Each row is a point on a tangle of strands that fork, close into loops and nearly touch. The rows are in no order.
Points whose rows are less than 89 apart are linked; no others are. Some points are linked to none.
ziv: [ 11  -8  -4  -2   6  26  10   8  21 -30  43  48 -14 -10 -38   6  28  30
 -25  -1  17]
sepop: [ 16   7 -10 -10  10 -14  -7  20  -1  -4 -24 -24   5  32  -5  10 -20 -44
  33 -30  13]
Vul: [ 56 -54  -2  79 -10  26 -68  35 -28 -28   8  31 -79 -11  79 -49 -11 -36
  -6  22  12]
soti: [-41  -9  11 -28  14 -23  31 -19  -3  51  11 -12  43   4 -24   4 -50 -33
  26 -19  41]
tiz: [ -1   3  31   7  17 -13  11 -30 -64  30 -33  -8  73  -1  -7  -5 -34 -18
  46  10   5]
bom: [-51 -65  39  12  28  41 -37 -20   1  -3  -7  56 -28  -8  41 -30  -4 -51
  19  19  25]
lof: [  5 -15  22  17  -4 -14   2  11  32 -68  30  -5 -41  -1  31  14  24  -9
 -45 -16 -12]
lesi: [  2  45 -10  -2 -23  -1   0   7  29 -32 -35 -27 -15 -13  -3  13  28  53
 -21   3 -31]
nen: [ 31  11   0   3  23  17  40   3  19 -19  29 -13  -3  -7 -12  35  68  52
 -44 -29  -3]
duk: [-27   5  11 -28  18  -7  53 -41 -11  55 -14 -44  76  -5 -13   2   8   7
  23  -7  -1]
Nofu: [-17   9  12 -13  12  -2  25 -17   2  15 -17 -14  42  -5 -30  12  -5  21
  15  -1   1]
Maf: [-30  -4  20 -20  14 -10 -12 -15 -11  24 -43 -17  35  10  16 -15 -41 -57
  45  -2  16]
gopi: [ 23 -55  24  56   5   8 -46  19  -8 -42   7  27 -74  15  72 -33  -4 -48
  -4   6   0]
nakab: [ 47 -19 -11  56 -18  36 -73  40 -31 -25   4  64 -65 -35  28 -38 -31   2
 -12  49  16]
rolu: [ 17  46 -17  -4 -30  -7 -39  32  -3 -11 -10  36 -32  -6 -39  10 -32  25
   5  14 -20]
guf: [-46 -18  25 -21   9 -15  23 -38 -27  51 -47 -45  66   0  37 -30 -23 -52
  34  13   1]
zilat: [-23  71 -12 -40  -8 -31  35 -34  31  12 -15 -70  34 -23  -5  39  15  34
   3 -41 -27]
tupo: [ 66 -42 -16  68 -20   3 -29  49   4 -50  41  26 -76  14  38 -34  -7 -19
 -46  13   3]
musud: [  58  -24  -66   42  -44   15  -74   70   -1  -25   29   28 -105   -5
   42  -61  -32  -30  -50   47    1]
duda: [ 29 -38  -9  21  29  42   8   6   8 -33  35  53   3  20 -23  -3  19   9
  -3   3  19]
Muri: [ 30  61 -47 -26 -32 -17 -10  31   6   5  -1  -6 -30  23 -55  41  -4  10
  18 -23 -15]
merop: [-37  55  -2 -35 -20 -36   6  -5  31  -7   2 -15   2 -13 -34  40 -25  15
  -1 -23  -6]
nub: [ 52  -1 -44  15 -44  -3 -11  51  18 -63  51  33 -60  -7  -2 -17  16   8
 -73   7 -13]
fabe: [-15 -53  24  10  32  27   9  -7   9 -24  16  42   1  14  -1 -14  17  -8
   1  -2  25]
pubi: [-51   9 -11 -36  -5 -18  -3  -2  15  33  12  20  12   1 -42  13 -50 -25
  27 -14  26]
vela: [-23 -78  50  33  32  35  -9 -32   0 -23  11  54 -14  11  36 -29  15 -28
   6  13  19]
Sove: [  0 -15  -7   7  21  23 -70  21 -18   6   3  60 -31 -12   7 -14 -40 -28
  43  23  30]
kagi: [  4 -54  59  55  17  -6 -12 -10 -11 -40  -4  11 -35  12  56 -10   3 -38
   1  -5  -5]
Tid: [-24 -43  11 -20  34  18  26 -18  13   9   2  13  20  19  -3  -1  18 -20
  13  -8  28]
pum: [ 29 -13 -13  41   3  46 -96  33 -42   2  -4  66 -56 -26  25 -21 -40 -13
  28  33  27]
sir: [ 20  17  12  25 -16  15 -13  24   1 -34 -30  -1  -8  -7   0  -3  10  45
  -9  27 -25]
bafa: [  8  39   5 -15  38 -13  58 -42  -9  54  14 -55  59 -26 -18  50  43  41
   5 -39  12]
Ligi: [ -35   28   18  -22   18  -32   60  -66  -13   42  -16 -101   99  -13
   38    6   10    1   17  -24  -34]
beb: [-48 -31  40 -18  22   3  57 -59 -12  57 -20 -46  81  -5  17  -6  14  20
   4   9  -5]
laz: [-10  -2  -8  -9  19  22 -30  14  -2   8  -1  46  -3   5 -33  -1 -28 -14
  23  15  22]
gezud: [  2   0  29   1  15 -23  30 -18   4 -15 -19 -55  21  11  24  19  22  -2
   3 -33 -16]
daguv: [-66  12  15 -44 -19 -11  44 -35  -7  90   4 -17  60 -21 -44  -6 -49   8
  19  12  15]
nav: [-51 -21  62   9  20 -42  58 -67  -7  16   6 -63  65  -3  46  11  -6 -14
   0 -31 -18]
simi: [  6 -14  20  13  13  21  -7 -11  -7 -14 -34  17  16  -8   4 -20  10  20
  14  23  -4]
fel: [-23  31  15 -28  27 -32  74 -62   0  73  17 -78  75 -27   6  39  27  29
   8 -45   8]
butov: [ 64  33 -48  -4 -14   8  17  49  11 -14  34 -12 -41   4 -34  19  60  46
 -45 -18 -15]
Lunel: [-46 -60  49   9  32  -4   0 -39 -21  23  -4   8  21   8  35  -9 -32 -58
  29  -6  33]
nir: [-11  23  -8 -24   9  11  29  -9   7  25   7   1  29  -8 -56  27  27  47
   8  -6  -8]
toluf: [-19  -7  51  12  21 -19  28 -63 -59  36 -25 -42  97  -8  18  -2 -28 -10
  23   9   1]
rupa: [ 66  49 -31   5  -8 -11  20  39 -12   9  11 -19 -17  10 -50  32  42  53
  -4 -29  -5]
bemo: [  71   -5 -111   17  -58   15  -65   73    5  -23   36   43  -92   18
    6  -46  -22  -10  -49   52  -14]
sok: [ -6  -7  35  -1   7 -30  23   0  35 -43   8 -34 -10   6  34  32  31  -7
 -27 -42 -17]
dos: [ 22  31   6  -4  27  -1  46 -20  13  21  14 -51  21 -18  -9  48  76  50
 -11 -37   2]
rilag: [-65   8  -7 -51 -17  11 -11 -16  37  18 -17  29   3 -21 -28 -10 -12   7
   4  24   1]
Roz: [-62 -50  33  -5  27  35 -39 -26 -16  33 -40  27   0 -18  40 -32 -20 -53
  40  34  34]
luto: [ 22  42 -68 -41 -43  14 -14  39  28 -21   3  33 -49  20 -55   7  42  44
 -18   6 -30]
Buda: [-19 -22  16   1  17  29 -23  -7 -21  18 -32  36  23  -8  -9 -25 -23 -12
  35  30  18]
seg: [-42 -24  46  -8  10 -26  52 -70 -47  64 -27 -62  98  -1  39 -28 -29 -50
  26  15   1]
Gel: [-23 -20  55  19  17 -13  17 -23  -2 -23 -13 -23  22  10  28   8   3 -15
   9  -7  -7]
gele: [ 57  27 -77  -8 -48  30 -22  62  16 -29  -1  21 -52  28 -32 -20  46  39
 -30  19 -29]
poni: [-51 -48  66  21  23 -24  17 -52 -15   0 -17 -12  23   9  54  -5 -10 -43
  14  -9  -7]
tudok: [-55  31 -11 -53 -16 -12  21 -12   7  59  -2  -3  31  -9 -61  17 -40   9
  22  -2   6]
Rakev: [ 69 -42 -35  86 -28  11 -58  59 -20 -32  18  23 -81   8  55 -46 -28 -32
 -40  37   8]
paz: [ 26   4  38  39  11   0  28  -2  -9 -30   6 -23  16  -9   7  29  13  51
 -22 -13 -13]
sobo: [ 11  21 -18 -19   9  20  26   1   9  -2  42  41   1 -19 -66  24  41  55
 -17 -10   5]
gopu: [ 47   7 -25  37 -33  18 -59  52 -15 -23  -2  46 -62 -12  -7 -30 -33  17
 -18  39  -8]
Bigel: [-14  46 -58 -55 -34  12 -31  21  32 -24 -18  30 -34  16 -48   9  17  18
  -2   9 -19]
Lis: [-48  31 -22 -51 -27  20 -10   5  46 -17 -16  19 -15  -6 -25  -2  28  20
 -10  19  -7]
kot: [-36 -35  40  -3  28 -27  34 -42 -27  38  -3 -14  57  11   8   5 -33 -51
  22 -20  35]
Sute: [ 42 -18  -7  32 -17   2 -11  37  24 -65  27  14 -56   9  22 -15  10  -4
 -45   2  -6]
lel: [ 46  33 -49  -6 -41 -12  -6  46  19 -47  57  38 -56 -13 -41   6  16  39
 -75   3 -20]
Mit: [ 15  34 -43 -21   1 -15 -21  34   3   7 -12   1  -5  33 -41  15 -29 -13
  33 -15   5]
suf: [ 44 -13 -40  11  -6  17 -50  53  16 -38 -11  22 -52  37  22 -27  -3 -27
   4  15  -6]
dudub: [ 63   3 -75  16 -50  22 -41  68  10 -25   9  31 -72  21  -6 -42  12  18
 -40  40 -21]
vugel: [-25  57 -14 -28 -33 -23 -28  14  13  -8 -11  16 -14 -13 -44  27 -41   8
   6   3 -15]
faf: [ -5  57 -16 -33 -24 -32  17  -5  38 -13   2 -44  -4  -2 -10  47  23  23
 -14 -41  -9]
Ren: [-19  47   0 -24   2 -31  39 -44   8  33 -36 -84  72 -24  14  22  11  24
  16 -24 -39]
dolus: [-47 -15  47  -8  18 -38  74 -92 -28  54  13 -90 109  -8  60   0  -2  -8
   7 -17 -19]
teg: [ 34  27 -20  15 -29   4 -26  44   6 -35  -3  21 -39  -5 -17  -9  -2  36
 -15  27 -21]
Naket: [ 31  75 -34 -23 -12 -25  16  13   1  30   3 -15 -13   9 -62  54  35  42
   6 -39 -21]
pefum: [-31 -22   0 -23  19  -2 -39   7  10  11 -22  12  -6  15  19  -9 -34 -69
  45  -6  28]
Gok: [ 45   5  -7   5   4  14  13  28  19 -37  42  11 -28  -1 -21  17  40  33
 -37 -22   1]
ponaf: [-48 -62  64  13  31   6  48 -61 -37  42 -11 -16  67   7  26 -17   7  -8
   7  18  17]
Vut: [  5 -21  16  10  18  -5 -27  13  -8 -15 -11   7 -12  30  29   0 -20 -53
  24  -8  12]

A fork is a point with three links, a tip a point with one. Leave the first point through the second and follow the links. Name the first fork or tip that comes.
tiz; toluf -> Gok
daguv; tudok -> Sute
Sute; lof -> daguv
rilag; Lis -> Rakev
rolu; vugel -> nav
Mit; sepop -> tiz

A tip is a point with one link. Name the tips that can be reached along the links from each point below, in the order of the rows.
pubi -> kagi, daguv, rilag, lel
dos -> tiz, Tid, fel, Roz, ponaf
simi -> lesi, nav
